Points on a hilly landscape, in no order, each with its height.
From any point a ball rolls to the lowest of the 2 points nearest to it. It stops when none of these is lower. Distance is the straight distance between rows; heights are no part of it.
Lor h=601: [116 183 156 111 140 189 142 155 140 154 113 147 129 148  76 170  92 114
 181 211 106 134 149 131 150 109 108]
tetiz h=618: [138 146 139 100 147 124 143 137  85 131 103 113 156 139  71 185  95 109
 159 187  97  83 163 118  88 137 110]
Betir h=338: [133 141 125 147 136 160 132  90 166 132 181  96 132 101 118 130  98 122
 137 189 136 130  91 117 157 132 150]
toz h=721: [141 159 159  88 166 173 165 122  64 172 121 138  75 137 107 157 119 180
 123 143 152 127 151 126 156  76  91]
zad h=533: [112 138 133 100 153  80  83 164 127 122 114 113 122  99 163 148 158  72
 114 124 120 173 153  87 161  97 117]
seto h=647: [119  54 105 145 154 179 144  75 139 143 154  81 103 119 177 136  73 159
  70  96 158 124 178 126 175 179 146]
Bofil h=435: [144 124 106  77  88  90 111 116 181  77  91 113 115 122 144  80 156  84
 124  87 129 143 116 106 149 129 147]
lum h=440: [123 140 129 126 125 148 143 143  75 162 120 172 147 192 120 137 167 162
  95 119 125 156 135 160 113 120  57]
lupu h=482: [123  85 129 132 132  85 139 144 108 165  75 146 136 123 132 134 150 101
 131 140 104 155 115 137 136  94  82]
Gidud h=473: [163 177 113 100 125 156  66 145 110 165  94 152 162 172  95 168 189 110
 125 148 175 158 125 118 149 139 113]
val h=451: [148  81 132 119 122  99 157 102 120 122 115  98 111  96 160  80 145 122
  60  92 133 159 159 137 115  94 113]
Namo h=317: [138 111 112 108 169 146 139  90 134 170 132  99 104 102 129 135 108 139
 145 132 165 136 119 115 193 138 134]
reke h=470: [123  85 153 124 120  62 173 135  93 136  97 125 131 114 139  91 135 114
  99 136 102 150 135 136 110  88 120]
foseb h=578: [ 83 117 146  63 169 125 128 110 105 151 149 106 101 167 106 164 135 113
 131 173 149 176 189 138 163 132  91]
dorel h=150: [151 155  79 175 130 122 138 147 182  41 173 112 175 146 105 147 137 105
 139 118 144  90  95 146  94 130 126]
Mirig h=189: [150 126 115 127  98 121 117 152 164  67 105 130 126 167  80 132 169  78
 157 134 151 128 165 165  91 155 140]
deva h=636: [102  59  89 179 145 179 102 126 198 148 131 120 144  85 170 129  74 109
  83 137 124 161 139 121 165 151 173]
peti h=634: [ 98  73 141 190 115 131 112 153 127 161 135 165 105 124 206 146 139 122
 124  79 110 130 116 130 124 139 139]
gaz h=314: [114  73 113 100 125  97 104 112 156 138  96 107 134  93 141 114 119 102
 140 126 123 114 116 100 132 140 153]
vipib h=475: [168 114 145 196 103 159 155 149 130 102 107 159 130 164 123 147 122 131
 149 103 123  64 147 174  69 161 137]
teba h=503: [157 107 153 164  66 191 159 113 135 154 113 163 117 179 133 140 144 116
 128 104 136  97 149 167  91 140 112]
Bub h=493: [150 145 118 189 146 170 144 150 148 156 171 135 102 125 175 138 136 145
 130  87 166 136  91 128 174 119 147]
bav h=769: [116 118 122 177 190 149 125 145  84 176 149  95 130  85 179 184  84 142
 122 162 101 131 122 103 153 127 120]
fus h=568: [ 85 121 155  88 168 138 100 145 115 166 135 112 110 136 126 168 127  85
 116 185 126 186 198 116 155 114 125]
barop h=452: [159 139 105 142 166 163 137 140 119 129 154 105  99 133 182 147 148 143
  91  67 167 125 142 106 160 105 125]
Daguk h=306: [ 98  87 165  92 114 151 102 133 124 141 113 179  46 115 137 156 161 143
 124  75 123 107 140 141  70  62 101]
busu h=215: [119 135  93 131 132 156 105 163 197  79 145 121 119 163  94 169 155  74
 170 128 159 119 144 145 115 134 157]
vuduf h=496: [126 105 114 157 162 105 121 140 102 186  88 130 161 132 129 174 143 101
 143 156 105 167 116 138 165 114  50]
batu h=263: [164 170 100 132 153 158 127 112 158 108 157  75 115 111  95 188 114 111
 167 132 151  62 107  93 160 103 131]
fer h=441: [109 158 192 161  87 109 111  89 140 155 157 164 153 102 151  89  80 156
 142 178  74 124  74 127 127 162 139]
goga h=422: [ 79 108 175 128  95  62 153 147 128 139 144 130 115 134 146 126 133  71
 145 144  78 162 138 132 140 116 104]
Muset h=495: [156  93 113 102 134  58 130  99  90 152  51 120 132 107 116 107 184 119
 103 109 135 166 122 135 145  91  65]
gokag h=836: [129  68 128  77 118 173 167  76 129 154 115 101  97 164  75 164 128 100
 117 155 159 113 180 160 108 110 103]
Febo h=750: [112 129 114 188 180 174 133 168  96 162 156 146 155 132 170 170 101 167
 121 151 119 137  87 134 134 144 127]
zuk h=526: [145 144 177 160  56 176 158 117 131 159 156 158 107 177 148 109 147 127
 129 105 141 138 150 155 116 157 138]
mepi h=775: [112 114 144 123 117 124 109  84 136 170 163 100 140 117 126 188 113  82
 172 173  99 105 106 106 142 162  99]
miz h=270: [176 156  94  99 111 120 136 112 178  96 136  72 153 104 123 125 105  61
 122 132  94 101 118  96 162 103 112]
rabu h=361: [ 85 105  94 128 144 104  95 136 146 119 154 128 178 158 136  87 140 153
 106 138 153 175 102 159 139 180 132]
dinel h=766: [ 88 103 173 102  98 114 136  88 130 196 133 132 109 134 127 147 105 105
 183 146  85 114 141 120 161 153  91]
matas h=491: [156 215 170 128  99 110 108 134 135 107 127 129 116  84  76 123 127 106
 177 170 103 133 131 118 119 130 162]
misos h=410: [163 150  92 113 171 174 112 148 117 131 141  89 128 112 163 153 118 141
  94 101 144 105 139  70 150 119 152]
nirat h=629: [157 119 103 137 144 139 116 144 134 103 101 105 159 137  82 176 118  90
 162 165 122  82 146 134  81 158 133]
somo h=333: [117  89 133 121 138 117 164 159 109 118  78 152 130 133  98 101 116 147
 120 144 121  99 134 148  66  84 146]
vaba h=87: [ 93 147 119 150 180 128 111 167 108 125 155 166 163  99 120 137  92 180
 144 165 102 114  57 121 104 111 152]
legof h=687: [122  95  82 164 210 120 178 148 116 111 131  92 138 110 161  99  96 167
  91 110 144 152 143 142 151  88 115]
Bupul h=267: [ 79 103 161 111 153  83 126 136  78 140 138 156  91 107 161  96 132 188
 133  82 116 118 125 126 110 109 143]
zizav h=352: [ 99  88 132 120 133 128 143 143 124 132  58 182 156 149  99  81  92 182
 133 144 108  93 116 164  86 124 127]
seg h=460: [159 153  96  94 113 105 111 113 121 148  91 130 171 152  68 133 174 101
 139 148 155 151 107 126 147 140 101]
Rosu h=303: [174 144  91 123 129 142 159  98 152 121 153  75 170 110 126 107  95 108
  97 158 128 133 106 109 178 133 120]
Resof h=156: [124  96 193  90  59 138 125  94 141 144 114 140  33  82 101 154 152  89
  97 108 127 144 171 138 108  50 127]
muf h=576: [135 140 125 144 152 104 138 107 105 131 160  74 148  91 180  81  97 156
  90 124 127 180 153 122 166 164 138]
bigok h=646: [117  61  84 134 157 154 167 107 143 117 159  69 119 161 161 149 115 106
  75 110 148 136 176 144 152 140  97]
Tigat h=492: [147 150 138  96 147 206 120 143 118 140  85 165  99 172  76 159 153 135
 135 148 164 120 165 155 100  88 115]
gem h=347: [120 134 135 123 134 165 131  86 128 171 163 109 120 114 129 126  92 157
 146 184 151 154 102 134 182 169 146]
Tad h=549: [124 141 149  77 142 122 104 153 123 148 110 117 110 118 120 140 143  93
 119 153 136 148 167  95 133  98 150]
Duto h=254: [ 85 184 165 112 104 128 132 134 181  89 123 181 106 148 101  99 122 166
 224 108  97  97 131 133 119 160  90]
pufeg h=168: [177  97 112 122  99 120 105 118 150  77  62 116 121 134  84 126 157  93
 145 121 144  99 172 154  82 180 146]
votop h=231: [162  79 108 121  89 158 106 112 149 139  51 123 134 119 130  88 149 111
  93 123 153 134 140 121 105 147 175]
pud h=319: [114 147 152 102 139  86 174 174  91 103  95 159 120 122  76 102 119 152
 147 143  96 109 143 130  81  66 141]
kub h=210: [152 193 143  87 119  57 102 124 110 120 123 109 125  82 132 131 158 103
 129 102 128 132 110  61 159 101 133]
dis h=730: [134 130 122  91 173 173 174 127  67 155  98 144 113 162  84 175 111 181
 138 144 139  81 133 128 119  90  89]
pigag h=235: [ 67 133 169 146 129 102 136 181 136 146 138 175  89 111 154  95 124 135
 163 129  86 181 119 142 156  95 140]
kisut h=513: [129 125 138 134 121  89 117 150 136 134 131  84 148  83 163 143 117  70
 110 150  89 136 128  72 140 111 133]
Gib h=386: [133 123 103  84 108 127  95 131 171 100 136 109 115 138 168 100 156  72
  80  78 128 182 185 113 167 126 117]
sala h=671: [122  87 145 174  90 153  97 159 123 146  92 179 134 149 185 116 144 140
 104 105 124 124 107 136  88 153 163]
fop h=294: [174 152  89 139 135 142 109 132 125  89 112 104 184 107 116 132 108 141
 106 120 142  76 116 101  87 163 168]
toli h=122: [143 153 157 113 102 128 139 136 150 116 152 125  62 116 146  85 173 114
  81  84 165 187 175 123 145  78 154]
zurum h=512: [150 123  98 171 145 132 146 127 109 166 130 110 186 130 126 175 128 104
 118 168 119 141  84 126 158 130  78]
Nubug h=278: [169 105 124 116  99 152 102 135 109 145  71 125 144 133 134 116 174 108
  70 138 140 156 153 115  81 123 143]
mur h=540: [157 123  66 106 171 131  80  96 135 126 103  87 138  97 185 115 108 107
 120  76 106 158 156 118 195 133  77]
gare h=315: [177 156 114  85 107 114 134 153 132  84  88 112 133 126 139  98 165  84
  62 109 136 150 163  94 119  72 126]
mesog h=587: [ 88 125 142  85 146 143 177 117 105 160 141 128 125 172  94 134 105 146
 154 184 117 159 150 152 172 135  72]
fufin h=373: [129 128 147 164 102 175 141 166 116 168  53 178 166 158 140 142 114 135
 137 144  66  95 129 113  85 125  87]
zuvi h=292: [145 137 118  92 145 153 138 104 152 142 131  97  86 109 100 149 119 124
 159 118 169  99 135 100 170 111 161]
gusi h=456: [147 155 122 111 127 166 106 144  92 161 102 164 144 194 100 157 193 136
  97 137 163 170 142 151 132 117  84]
Vuref h=241: [103  84 167 105 140  89 117 122  78 140 117 148  66  92 171 127 155 159
 115  73 107 123 134 127  87  81 101]
zugu h=801: [133 132 108 111 151 167 129 109 107 146 173  62 118 145 154 212 112 108
 114 161 150 117 143  88 178 158 101]
vab h=842: [138 118 136  91 115 147 159 108 126 127 101 127 124 185  52 143 136  97
 151 170 142 118 183 172 106 128  95]
kovas h=481: [144 164 156 137  77  98 118 115 179  93 115 145  94  98  92  96 137  99
 206 152 116 134  96 145 137 140 162]
dazar h=176: [ 88  86 150 161 141  76 141 143 119 116 142 120  57  78 178  96 134 141
 112  60 113 149 152 121 132  70 147]
roz h=323: [ 66  83 148  96 135  98 114 112  76 150 139 159 154 170 150 109 117 190
 120 107 104 113 136 141  90 180 101]
kivo h=737: [146 167 150 110 150 154 195 131  87 116 101 148 102 146  59 140 100 184
 165 138 114  64 163 138  98  91  95]
pib h=704: [131 138 131 188  97 150  86 166 145 120 140 162 170 139 174 127 130 130
 120 136 125 129  84 132  87 167 179]
lemu h=236: [128 183 135 100 122  74  62 115 114 124 151 126 136  79 141 157 158 111
 153 111 117 125  75  65 130 131 128]
gal h=400: [179 185 141 217 119 119 108  91 150  68 165 158 137 101 101 122 101 166
 138 136 138  69  76 167  89 176 152]
nonug h=331: [169 228 133 123 132 142 145 133  65 130 167  91 137  88 119 155 107 148
  88 138 140 125 126  61 148 125 162]
kifa h=398: [ 96 126 126 128 132 137 135 137 115 132 167 142 160 182 130 115 125 163
 120 137 149 144 121 154 119 172 143]
Notuz h=583: [121  87  74  83 157 149 123 103 143  93 186  80 124 150 178 118  98 147
  85  54 141  80 155 115 153 165 135]
Dul h=397: [115 142 173 169  94 123 149 173 101 147 109 168 158 135 160 147 106 128
 149 132  51  84 116 106  88 119 110]
tof h=141: [165 167 136 136 105  78 172 152 142  73  97 147 125 138  49 111 146 100
 185 140 130 129 125 174 114 116 122]
zegu h=154: [174 155 173 117 101 117 144 122  91 139 106 113  99 107 110 125 139 117
 129 120 129  95 159  98 102  96 157]
fut h=530: [140 141 103 166 134 135 146 137  98 141 135 132 198 145  99 197 112 118
 138 168 103  86  76 134 103 139  90]
delal h=365: [ 56  55 152 127 137 114 103 123 106 158 144 160 118 156 178 129 128 148
 126  93 105 136 154 153 105 169 106]
Latas h=184: [174 193 155 109 115  95 138 152 115 107 115  87 102  88 110 114 137 107
 110 108 128 105 150  69 139  67 170]
mal h=756: [119  76 128 115 129  81 179 108 124 135 124 118 136 153 102 135 125 107
 157 126 129  86 118 147 119 116 101]
Litip h=415: [125 141 102  75  98  89  84 129 170  85 145  99 149 133 162 106 156  75
 109 110 120 164 135  99 146 161 127]
nosak h=191: [166 154 168 127 107 163 152 128  92 141 123 149  88 136 119 122 150 156
 121 101 151 101 156 138  83  92 151]
Megug h=222: [137 164  99 152 155 159 132 114 124  90 195 117 136 150  98 192 118 151
 165 141 162  74  78 136 120 154 129]
Vak h=280: [ 69 140 151 108 107 108 157 156 157 114 155 172 121 171 112  70 135 144
 168 143 122 175 123 168 130 131 130]
zam h=326: [ 70  96  92 132 164 111 107 134 125 121 163 127 135 180 145 106 161 151
 126 117 160 203 152 183 144 167 102]
nen h=609: [144 190 137 131 139 162 152 140  93 137 121 130 150 125  68 188  87 131
 167 206 102 104 121 112 122 118 115]
mib h=521: [152 123  88  86 143  87  97 100 143 140  98  87 147  99 142 108 149  88
 120 113 124 169 129 103 190 135  82]
Zis h=208: [108  86 138 148 164  75 123 107 101 130 124 111  61  83 177 128 147 135
 127  46 132 147 166 131 136  76  95]
zazuz h=232: [141 125  98 137 114 125 110 105 193  82 171  89 147 106 150 127 105  88
 129 111 110  72  92 104 142 129 132]
Fil h=531: [136 121 151 123 100 122 113 126 105 166  86 157 125 104 148  73 140 141
 120 135 118 165 124 121 121 142 164]
Zazum h=613: [ 95  52  97 112 150 116 132 100 141 104 161  82 137 140 186 110 105 130
  68  73 125 117 175 129 131 158 121]
norak h=227: [113 108 144 132 104  85 134 143 139 121  89 168  83 124 154  81 178 115
 130 102 128 210 108 151 142  96 131]
risop h=514: [161 149 147 105 107 117 125 116 113 181  92 125 138 103 109  81 143 123
 124 166 136 192 125 121 168 140 141]
zuz h=727: [109 137 115 187 137 163 117 183 143 122 184 154 158 155 160 165 124 125
 134 145 124 118  85 140  98 139 151]
Pepu h=594: [ 99 162 137  83 139 143 140 132 149 142 134 139 142 167  65 149 110 109
 195 201 120 146 127 147 153 130  94]
viro h=158: [ 91 160 142 164  88 135 103 180 195  72 202  91  84 122 124 135 132  80
 135  94 126 126 143  92 145  97 185]
moni h=341: [140 118 120 154  93 155 108 184 103 163  55 173 179 163 121 129 159 118
 110 173  89 150 119 133  91 129 115]
sava h=474: [138 126 123  66 158 171 108 124 104 136 106 145 110 178  81 171 183 139
  94 140 192 147 149 162 111  75  84]
rozu h=420: [107 143 175 160 101 122 127 136 135 123 155 136 139 114 123 121  77 137
 159 166  80  90 112 137  93 153 162]
Debal h=566: [130 148  75 136 136 162 126 136 135 106 159 107 196 176  87 158 129 123
 119 202 150 146 105 145 115 174 128]
Zesi h=508: [133 187 160  81  86 105 114 100  94 133 132 156 139 147  94 123 137 148
 176 116 120 111 138 125 111 182 115]
tas h=567: [162 132  81 140 169 165  89  91 160 147 141  86 125  67 185 130  85 116
 125 105 107 145 117 103 209 136 109]
vef h=761: [ 90 102 158  97 124 105 159 114 120 155 123 139 110 152 104 155 117 113
 179 128  92  82 144 129 125 113  79]
zopom h=423: [148 134 144 194 104 108 121  89 177  85 158 127 132 111 115 117  90 128
 153 130 132  60  72 155 110 155 155]
kolur h=712: [126 114 144 107 190 129 160 136  80 166 121 116  80  98 122 133 117 158
 125 137 137 136 153 120 150  71 117]
zizen h=342: [159 124  81 118 133 150 130 134 146  96 114 105 181 150 117  86 120 144
  83 129 165 113 126 135 114 158 168]
zevu h=183: [123 122 176  91  75 144 106 119 154 137  88 182  27 102 111 132 179 106
 124  97 146 164 147 136 120  57 142]
buf h=559: [136 133  91  70 131 125 113 100 147  70 184  72 162 149 144 109 103 142
 101  85 137  76 145 111 125 181 148]
Vuk h=827: [130 100 126 113 119 198 159 104 132 167 128 106 108 173  99 187 114  94
 135 178 159 127 164 138 153 143 123]
Noba h=349: [179 154 122  59 115 149 101 124 147  96 114 106 114 140 164 115 160  67
  39  82 128 157 199 113 158  79 103]
bel h=502: [136 194 178 100  85 106 124 121 113 161 138 141 133 100 108  92 130 118
 157 175 110 173 119 115 150 139 148]
Segeb h=783: [109 106 126 162 184 142 137 136 127 162 153 100 115  77 132 160  80 144
 147 158 111 100  89 109 158  95 146]
Kule h=537: [140 144 130 103 121 103 127 119 134  98 157  96 128 116 132 105 127 131
 129  95 148  93 131 104 124 145 175]
luzo h=795: [141 114 115 164 163 124 158 130 147 131 143  92 149  74 140 114  69 144
 113 148 112  84  77 105 147  95 163]
fiz h=266: [ 72 137 163 104  86 116 155 141 162  98 109 190 113 188 114  84 149 145
 179 108 103 131 130 158 107 126  83]
lig h=252: [ 91  94 165 147 115 138 123 141 127 147 103 187  63 101 164  85 148 150
 114 105 109 213 148 168 114  83 114]
giga h=547: [128 152  78 144 130 165 107 135 104 142 122 142 208 178  62 183 138 135
 140 183 122 116  85 146 114 170  86]
lup h=188: [146 153  95 184 122 127 117 104 194  62 199 113 149 130 142 150 136  88
 139 129 119  82  65 122 116 109 115]
diril h=598: [118  70 100 195 130 134 107 141 159 134 135 131 115 126 212 151 151 101
 108  55 132 149 142 129 143 135 116]
lifes h=264: [173 187 117 146  94 116 132 173 115 103 103 156 160 151 106 139 175  96
 122 126 156 148 119 123 102 114 137]
fub h=233: [142 160 139 143 118 153 136 176 107 132 127 156 133 160 126 140 148 130
 128 125 135 123 144 132  89 115 152]
nov h=258: [150 207  94 122 130 150 120 102 104  90 181 122 152 131  83 161 121 158
 142 145 166 118  98 122 115 179 147]
Fad h=285: [115 115 117  82 107  91  63 112 154  90  89 123 132 106 112 107 139 112
 169 138 128 119 116 105  99 177 175]
reri h=680: [131  68  99 153 128 198 138 108 154 155 136  90 145 132 158 137  92 111
  76 147 147 140 158 125 155 174 159]
Megi h=471: [164 130 156 147  56 110 158  96 156 117  92 152 110 138  96  96 141 102
 183 112 135 105 113 163 130 154 135]
Dake h=330: [166 202 123 144 128 144 151 116 107  96 192  95 134 104 136 109  96 188
 105  96 166  86  97  99 142 138 186]
Pir h=253: [ 74 154 167 113 119 134 119 157 146 165 125 185 114 134 143 117 129 130
 178 146  82 165 129 123 153 127 102]
gome h=250: [ 90 131 111  89 178 186 126 152 117 154 134 178 105 183 106 121 146 187
 150 137 165 164 135 157 139 121 112]
tevu h=180: [127 164 109 170 155 156 127  95 107 117 177 155 156 128 109 165  87 197
 147 150 142  71  44 136 112 151 134]
fuzu h=262: [119 151 133 103 105  84  63 115 129 121 127 150 139 113 127 135 154 123
 181 124 116 116  71 105 105 164 140]
bov h=553: [127 104 157 129 124 109 127  94  94 170 133 112 127 110 173  86 121 146
  98 127 126 169 155 131 138 169 141]
zos h=293: [ 85 125 156  92 142  93 125 133  63 136 131 186 129 142 144 107 133 205
 134  78 105 102 125 124  83 132 105]
gevur h=240: [ 70 193 156  98 128 142 118 156 161 131 142 193 120 156 122 115 133 164
 207 117  98 132 104 119 138 124  93]
mok h=399: [106 133 179 172  79 125 147 161 121 118 107 166 156 143 151 110  83 143
 134 149  64  84 131 137  69 158 145]
resa h=369: [165 188 154 189 115 142 116 125 134  97 173 128 115 108 127 118 104 181
 147  94 155  62  90 128 108 155 194]
Mem h=558: [140  87  74 176 135 123 122 151 153 118 114 124 155 147 185 117 166 109
  86  79 145 156 115 145 147 131  99]
Vas h=291: [149 234 118 131 124 133 163 114  71 102 189 117 147 111  93 152 112 169
 112 126 158 110  97 102 133 150 158]
voro h=419: [160  85  82  93 132 145 120 109 131 115 107  92 135 133 139  87 169 124
  38  99 156 164 166 151 112 107  94]
Barod h=221: [ 93 187 132 108 150 168 140 157 133 137 150 194 124 175 107 111 123 194
 182 122 138 141  98 143 149 131 107]
feti h=409: [124  69 114 129 164 108 117  94  90 179  94 121 165 127 135 114  99 180
  98 125 141  99 103 139 130 164 126]
rim h=519: [136  78  73 160 122  80 110 150 121 106  91 123 198 148 159  97 163 134
  59  95 125 139  95 135 120 157 112]
Rafe h=207: [108 111 144  96 103 108 107 129 162 132 104 172  60 134 131 112 189  94
 141  97 161 195 137 146 153  96 123]
lirup h=123: [169 167  94 162 139 115 156 153 169  50 142 121 153 136  56 136 142 105
 166 141 156 109 107 174 108 133 134]
repug h=450: [129  94 104 130 113  98  90 111 115 154  82 145 168 139 130  94 149 175
 114 108 148 113  79 141 125 171 141]
Zeko h=234: [136 144  95 152 153 118  84 116 106 104 131 138 201 101 124 144  93 169
 104 145 131  73  66 107  73 160 159]
Suve h=448: [169 122  99 101  91  82 130 109 161 113  72 107 149 124 103 106 169  73
 141 121 141 133  98 119 142 127 117]
Gelud h=316: [135 107 131 131  91 131 113 175 108 119  40 169 142 149 124  98 163 125
 105 150 110 152 126 138  61 117 156]
Rifik h=484: [134  93  81 111 103  87  87 127 102 118  81 119 197 144 133  87 167 156
  59 113 138 128 120 116  91 176 147]
Vikap h=457: [106 141 124 160 158  75  89 118 141 131 162 119 141  49 166 126 124 113
 143 160  89 167  62  96 151 104 115]
Simo h=507: [176 130 119  93 135  86 128  90 125 146  90  94 126 120 137 124 169  83
  94 102 149 165 158 120 187 102  65]
bis h=786: [146 131 101 100 154 148 100  65 142 151 156  67 147  97 129 188 107  94
 141 176 127 111 102  81 174 151  98]
las h=520: [141 166 162 119  99 107 154 105 101 130 147 139 126 134 111  95 125 162
 153 110 142 105 121 142 121 157 155]
pav h=115: [ 80 135 162 144  74 114 126 159 177  96 183 139  67 137 131 112 153  94
 151  87 141 152 147 126 139 112 183]
kek h=279: [ 92  80 150 132 129 165 128 140 126 160 118 175  68 114 140 143 143 130
 106 109 121 168 161 160 100  71 104]
ton h=463: [132 159 170 148 107  95 110 108 101 160 159 124 155  70 154 118 105 134
 129 167  82 131  86  90 128 148 147]
pupad h=424: [ 93 111 129 111 130 147 152 143 104 137 142 164 153 213 116 129 149 160
 123 127 129 123 141 160  94 149  85]
Fevo h=436: [ 78 103 151 149 134  70 115 124 136 152 161 119 128  87 167 132 110  93
 155 158  79 169 110 128 157 138 110]
Suvim h=401: [ 65  74 156 129 119 107 125 122 124 159 156 135  96 145 160 150 137  92
 129 110 105 161 179 138 128 144 105]
zoku h=192: [190  97 115 113  85 121 139 105 169  88  42 113 114 106  88  77 140  93
 126 132 145 118 160 136 103 126 168]
lotu h=209: [ 82 115 138 169 172  99 133 164 134 134 151 131  80  89 159 111 123 135
 147 105 123 178 143 138 162  81 143]
vup h=73: [ 97 108 153 134  80 116 140 135 179 110 145 133  49 106 141 106 156  89
 104  76 136 177 168 107 157  79 171]
Lize h=670: [115 105  81 119 185 124 173 132 129  98 175  83 132 152 148 122 113 152
 101 104 161 133 135 140 163 129 115]
sagub h=449: [155 124 153 227  95 148 139 136 163 106 131 152 131 136 139 145  90 133
 153 113 117  49 101 167  93 161 155]
lila h=749: [147 120 137 133 133 113 206 119 113 118 137  92 129 133  87 127 100 134
 134 141 139  72 139 142 116 108 145]
Duda h=295: [ 50 133 152 114 155 108 170 164 140 120 162 176 129 149 117  84  97 180
 163 139 103 137 110 162 133 113 119]
robig h=288: [ 76  78  99 110 187 157 110 139 117 139 145 146 105 158 131 115 146 176
 112 125 171 174 153 163 120 136 137]
Fod h=197: [108 150 101 132 117 136 104 173 204  62 189 106 115 145 129 151 144  76
 144  98 142 117 125 113 138 109 152]
rulif h=490: [122 117 140 127 119  75 104 129 109 128 133  88 179  70 167 117  96 107
  92 163  70 124 109  71 105 158 154]
buk h=308: [102 179 155 124 121  97 164 168 119 109 122 170 137 123  82  86 103 156
 176 155  95 126 109 142 111 103 142]
rulod h=597: [127 124 111 154 153 141 141  85 122 122 160  69 100 107 201  99 105 143
  95  74 135 175 203 134 170 142 120]
gitig h=356: [128  30  90 123 154 126 106  86 143 174  76 110 139  98 141 121 105 127
 107 113 137 112 125 115 149 150 128]
kab h=385: [144  78  87  95 140 147 131 110 126 129 110 108 142 162 106  96 160 148
  81 126 177 138 144 156 107 132 130]
Pusa h=155: [108 137  94 137 192 136  76 109 140 102 173 128 161  84 136 132 100 174
 121 168 126  98  63  90 107 119 164]
kitis h=619: [114  54 106 164 137 158 151  59 154 133 151 100  80  94 168 113  91 146
  77  65 153 170 211 144 168 133 137]
zab h=815: [124 109 113 138 153 183 150 107 103 165 149  82 103 153 142 183 114 121
 116 165 166 170 165 137 192 159  99]
Zoneb h=499: [167 208 178 119  67 106 108 119 107 114 118 144 111 121  97 129 143 112
 179 127 108 120 152 122 109 168 136]
zodu h=595: [134  99 102 166 162 153 103  95 178 149 136 101 133  56 176 106  64 135
  97 135 119 134 101 107 187 138 154]
vig h=742: [151 138 158 164 139 119 194 145  97 105 111 126 111 115  68 133  83 158
 174 136  98  39 147 146 103 104 138]
mifo h=642: [143 126 100 143 138 130  82 108 138  90 129 124 176 138  81 152 108 135
 157 171 128  85 109 154  79 194 133]
lika h=459: [141  97 129 139  67  88 145 118 166 121  77 141 120 154 126 120 172  67
 154 112 129 141  84 143 138 123 113]
Sifif h=120: [136 119 189  92  83 116 121 102  97 150 117 122  58  98 129 124 158 113
 109  98 121 114 167 107  97  83 142]
lenes h=289: [192 160 113 113 121 133 134 152 129 106  73 125 150 148  97 135 184  90
  85 127 172 139 144 127 111  70 119]
pove h=370: [168 184 125 132 149 153 115 149 109 129 153  79 123  75 138 140 103 149
 106 123 124  87 123  50 134 105 180]
govag h=374: [ 76  81 153 154  97 111 143 161 147  91  63 182 148 161 132 105  85 148
 141 145  73  87 117 159  64 146 127]
sevub h=134: [138 185 117 171 168 130 140 140 108 102 162 145 150  86  98 145  95 185
 145 143 131  80  50 114 111  97 166]
Famip h=702: [119 104 118 155 212 134 188 146  78 149 128 136 106 116 139 118 100 199
 125 129 141 145 122 154 151  82 117]

For each start below, name the point where the ball stops.
Lor -> pufeg
govag -> Barod
Tigat -> Barod
vipib -> vaba
fer -> pufeg
bav -> Sifif
Suve -> Sifif
luzo -> vaba
giga -> vaba

Call two points neighbours if one is among the 2 nearest of the other. Go from one point of each pair to the other, from neighbour to neighbour, staying as low as possible. Name the highest point that can't be avoided.
vup, pufeg -> busu
dazar, Barod -> Pir
lirup, vaba -> gem
Barod, Sifif -> Daguk

Write out the way that a ball takes from each point below.
kovas -> Megi lika Suve Bofil Litip Gib Noba gare lenes lifes fub nosak zegu Sifif
Segeb -> bav Febo zuz pib sala peti diril Mem rim Rifik repug feti gitig gaz Fad fuzu lemu kub Latas zegu Sifif
seg -> Suve Bofil Litip Gib Noba gare lenes lifes fub nosak zegu Sifif
reri -> deva zodu tas mur mib Simo Muset lupu reke val voro kab zizen fop Zeko Pusa vaba
Gidud -> gusi lum pupad kifa rabu zam robig gome Barod
sava -> gusi lum pupad kifa rabu zam robig gome Barod
misos -> pove nonug Vas nov Megug tevu sevub vaba
nirat -> tetiz nen Lor Pepu mesog foseb fus Tad zad kisut rulif ton fer rozu mok Dul fufin moni Gelud Nubug votop zoku pufeg
